A landscape with many valleys, sampled at points; each row gives a point and its height.
From any point a ball rolls to the lowest of the 2 points nearest to it. It stops when none of these is lower. Distance is the straight distance between rows; heights are no part of it.
(372) height 33.8: [ 55 182 149  84 163 142  88 153 109  90 148 152  87 105 166 149 106 129
 151 100]
(876) height 31.1: [151 123 141 145 165 155 179  66 163 129 147  65 169 160 126 153 171  71
  66 158]
(328) height 78.7: [114  80 154 148 102 117 117 161  63 132 116 127 154 121  81 101 184 125
 127 169]
(484) height 67.1: [119 163 122 102  86 119 182 178 150 126 163 125 135 130  88 106  98 158
 180 112]
(918) height 18.5: [153 156 186 124 154 160 141 128 167 217  99  89 124 112 111 120 101 124
 110 138]
(474) height 61.5: [178 146 110 149 127 121 237  79 156 132 103 125 161 147 123 104 107 117
 125 112]
(99) height 67.0: [147 134 172 138 182 145 110 112 193 148  98  93 145 194 103 136 128 128
 131 109]
(451) height 34.9: [119 177 160 198 110  93 108 111 119 108 124 134 114 121  93 106 163 128
 136  86]
(736) height 49.4: [ 99  64  95 114 145 134  95 144 181 159 136 111 128 104 187 182 122 100
  92 156]
(945) height 58.8: [144 122 104 111 128 132 142  22 178 120 102 139 162 170 142 100  87 149
 121  89]
(749) height 56.2: [138 119  74 127 101 102 101 100 198 174 134 124 121 131 158 131 100 151
 117  98]
(381) height 55.9: [ 86 131  74 158  84 113 151 110 103  62 172 162 163 156 115  75 115 166
 168 136]
(75) height 69.4: [164 130 190 140 162 132  99 163 151 164 102 102 147 176  80 128 131 115
 148 118]
(321) height 51.9: [150 174 147 174 175 111  81 102 101  81 143 136 103 150 125 178 156 110
 139 110]
(416) height 59.6: [139 114 120 144 105  98 227 104 131 114 110 135 147 130 114 108 145  92
 135 137]
(1020) height 52.4: [144  83  91 117 124 127 100 152 128 124 134 116 120 119 185 185 135  89
 114 162]
(463) height 56.4: [128 125 114 119 131 119  86 163  98 118 129 138 111 146 173 168 124 112
 161 170]
(543) height 46.4: [110 138  68 121  70 121 116 138 111 120 176 130 101  65 140 142 139 173
 116 125]
(1013) height 44.6: [191 145 126 123 137 148 146  89 112 160  69 134 107 129 102 101 119 203
 111 115]
(349) height 57.5: [121 146 120 156  87  83 182 109 116 115 148 129 118  92 110 116 168 114
 135 118]
(654) height 46.3: [ 93  62  58 114 129 121 127 148 182 169 162 116 135 106 162 168 127 155
 114 160]
(361) height 42.8: [ 38  98 175 129 151 126  70 177  97 126 131 161 140 111 130  86 144  98
 127 130]
(360) height 37.7: [ 89 171 160  94 162 157 119 111 137 118 153 140 102 114 137 145  92 143
 149 140]
(410) height 7.3: [178 136 181 154 156 129 146 128 155 192 121 100 134 122  92 124 115  80
  93 117]
(886) height 56.8: [ 86 159 100 126  82  97 175 139 111  51 175 168 138 144 124  96 109 119
 183 113]
(823) height 35.8: [148 133 169  79 133 162  94 176 126 133 106 145 121 107 106 112  95 133
 133  90]
(287) height 60.0: [171 120 177 146 172 173 171 132  80  86  87 122 182 166 106 133 130 108
 159 179]
(229) height 42.1: [183 164 110 133  98 128 113  97 120 135 109 132 111 140  97 100 114 208
 132  87]
(791) height 52.9: [ 86 106 126 138 129 114  90 161 143 154 189 138 141 103 151 152 100 101
 125 168]
(322) height 57.2: [135 150 172 176 151 159 170 121  83 105 106 106 167 156 104 142 145 150
 181 204]
(694) height 33.0: [151 102 123  98 171 149 193  90 182 139 141  97 157 136 126 141 143  70
  48 112]
(295) height 33.2: [ 84 165 154 100 106 161  70 196  78 102 143 141 100  87 138  99 116 163
 128  77]
(633) height 57.7: [117 114  97 138  99  91 131  39 186 156 138 131 153 156 143 107  97 145
 126 103]
(33) height 29.4: [ 83 181 152  84 127 157  82 166  89  95 129 123  83 104 139 146 141 167
 163 108]
(274) height 46.0: [140 125 134 144 119 130  82 156 138 158 144  95 106  68 128 166 156 134
  97 111]
(315) height 47.2: [ 88  92 128  56  78 164 123 107 107 107 108 135 136 112 156  93 110 141
 143 164]
(650) height 36.0: [175 113 127  91 124 145 164 123 139 129  92 115 111 102 149 136 141  83
  80 101]
(932) height 17.2: [175 113 147 161 172 107 186 153 155 168 107 118 153 153  94 119 130  67
  97 105]
(988) height 63.4: [137 116 107 109 143 142 212  82 158 147 114 120 162 157 113 116 112 164
 138 147]
(618) height 44.5: [102 147 109 102  89 140 122 133 164 134 167  99 114 104 118 143 146 169
 136 118]
(260) height 46.5: [121 127 128 169 119 123  59 139 102 125 165 124 144 144 110 126 142 144
 128 149]
(582) height 28.3: [177 123 170 147 103 112 121 113 111 112 107 119 129 107 110 113 146  67
 110  81]
(355) height 29.3: [133 168  97 147 157  96 146 125 140 127 120 121  60 132 192 203 159  97
 124 121]
(377) height 29.0: [ 85 108 145 108  73 140 126 170  82 155 114 119 146 136 134  79 116 140
 166 196]
(506) height 54.6: [ 97 109  83 149  96  98 142  92  97 104 144 188 128 126 144  92 122 145
 136 147]
(237) height 42.3: [148 103 134  86 138 145 110 147 130 148  72 165 126 136 116  92  98 144
 130 120]
(50) height 41.4: [117 149 155  78 136 171 127 153 143 131 159  92 117  96 106 167 111 143
 137 136]
(589) height 68.2: [ 96 169 138 134  84 117 159 185  92 121 187 137 137 101  77  83 112 137
 157 114]
(884) height 43.8: [ 89 101 100 160 115 121  81 160  91 110 174 151 151 159  98  82 142 170
 120 145]
(629) height 53.2: [144 182 151 206 179 119 109  84 111 107 140 141 129 147 134 162 132 123
 146 161]
(368) height 41.5: [120  98  57  99 148 127 172 131 172 186 114 110 115 136 171 157 128 162
 116 155]
(625) height 50.7: [154 152 136 185 126 103  78  83 148  92 148  98 119 175 145 173 163  84
 131 122]
(841) height 52.1: [ 79  95  90 141 120 104  66 128 161 139 141 128 105 110 179 162 152 133
 106 134]
(60) height 62.4: [134 133 151  98 125 139 173 157 110 111  98 157 137 145 112 105  82 128
 184 142]
(49) height 65.4: [146  94 126 105 139 165 175  60 115 118 100 119 164 152 126 112 119 128
 116 168]
(156) height 50.1: [101 141 126 122 149 122 109 179 154 167 177 132 105  75 156 187  84 113
 126 139]
(382) height 40.9: [ 71 112 111  88  58 134 141 153  88 126 102 140 115 113 158  89 138 151
 162 159]
(320) height 42.9: [145  89 147 137 150 108 106 160 166 158 126 120 112  77 121 152 150  89
  75  87]
(100) height 48.0: [153 134 112 104 139 140 142 109 116 141  91 153 100 134 137 117 105 157
 133 140]
(663) height 47.9: [116 136 122 137 135 143  67 170 141 144 193 131 109  70 120 169 114 151
 102 108]
(762) height 52.7: [108  77 141  58  95 161  95 159 105 102 113 126 141 106 165 142 111  95
 142 150]
(565) height 69.3: [ 60 145 141 141  99 109 134 198  81 149 182 138 132  73 133  97 118 118
 138 140]
(305) height 28.6: [163 117 174  80 131 166 126 164 152 179  93  94 126  99 114 124 101 123
 105 111]
(17) height 76.2: [136 113 155 132 130 131 116 148  92 142  92 118 118 120 107 121 167 130
 121 131]
(337) height 24.4: [177 104 115 171 175 125 184 103 152 155 114 109 181 167  91 122 145 113
  91 124]
(290) height 31.9: [159 152 169 170 129 128 129  73 127 108 116 111 133 128  99 116 152 116
 121 112]
(458) height 59.8: [160 104  92  76 128 133 169  68 199 142  96 112 159 177 155 110  94 110
 102  88]
(683) height 58.6: [111 143 105  89 122 103 175 155 133  90 147 180 123 136 133 120  82 111
 177 117]
(817) height 49.1: [106 146 125 168 118 111  66  99 132  93 150 102 126 185 133 151 168 130
 156 153]
(117) height 37.6: [ 94 191 142 190  92 102 100 143 110 114 125 133 106 134  98  69 135 180
 141  93]
(752) height 52.0: [124  89  66 159  97  76 141 117  89 146 137 163 121  98 163 118 148 113
 114 171]
(356) height 65.2: [167 115 162 156 205 154 110  81 175 102 107 137 177 186 105 138 102 111
 113 102]
(172) height 65.5: [139 149 128  80 125 143 188 149 145 136 118 147 140 132  83  94  80 173
 165 109]
(230) height 54.8: [106 163 159 192 169 142 131 109 109 107 155 115 154 155 111 161 130 142
 170 194]
(554) height 37.3: [ 71 128 168 100 118 137  98 164  89 106 119 147 117  87 126  91 137 123
 131 114]
(85) height 61.2: [124 158 162 132 148 137 103 167  45 116 104 140 125 150 154 144 115 119
 186 182]
(388) height 40.0: [127 177 138 144  56 118 112 104 131 116 125 120 116 128 112  81 123 169
 152 100]
(426) height 47.6: [123  92  66 108 101 113 142  99 120 101 171 128 105  72 141 163 171 134
 105 139]
(245) height 63.8: [195 109 120 109 180 146 124 102 158 117 100 157 151 177  88 124  94 146
 113  80]
(930) height 39.9: [102 175 107 157  85 118  64 173  94 109 141 139  87 146 130  83 138 184
 147  87]
(634) height 54.4: [136 125  86 163  89  86  67 121 161 146 143 125 115 134 157 136 130 134
 123 122]
(704) height 35.2: [135 106 135 118 174 122 159  85 160  95 160 137 141 127 112 155 151  68
  91 112]
(682) height 39.5: [143 115 126 104 155 132 128 113 167 140 110 124 103 105 118 137 152 129
  74  88]
(978) height 28.7: [155 119 116 169 170 125 145  85 151 151 139  91 143 160 126 153 166 111
  82 143]
(594) height 32.2: [196 118 147 109 115 129 117 154 120 114 119 116 121  88 133 159 120  59
  99  78]
(821) height 23.2: [118 159 119 118 163 115 106 146 106  95 145 127  80  98 176 215 155 117
 135 113]
(883) height 73.0: [154 119 169 126 139 142 150 158 125 168  64 102 133 150  81 101 148 142
 137 140]
(688) height 61.8: [170 122 125  71 158 155 151 102 183 147  81 133 126 168 131 126  79 136
 117  94]
(138) height 56.3: [145 145  93 155  83  76 145  96 151 125 141 136  99 111 147 124 141 119
 128  98]
(108) height 63.3: [143  85 163  89 162 180 160 111  85  90  75 140 150 139 111 117 127 116
 143 157]
(20) height 35.7: [140 142  67 130 148 108 183 135 164 173 104 114  82 137 177 174 149 129
 107 135]
(234) height 41.8: [113 151 103 189  92 122  65 159  52  93 163 154 135 165 115  62 119 178
 138 122]
(471) height 49.5: [133  89  70 140  86  97 139  86 105 119 119 125 101 105 174 140 180 112
  91 153]
(729) height 48.5: [ 78  78 144 129 163 115 105 160 114 137 152 164 149 117 120 122 133 101
 115 163]
(696) height 58.7: [116  99 161  74 145 151  95 156  52 124  90 144 129 123 159 134 119 117
 150 173]

Where does a ball stop that starts at each point below?
(17) => (821)
(589) => (33)
(506) => (33)
(463) => (821)
(156) => (582)
(841) => (821)
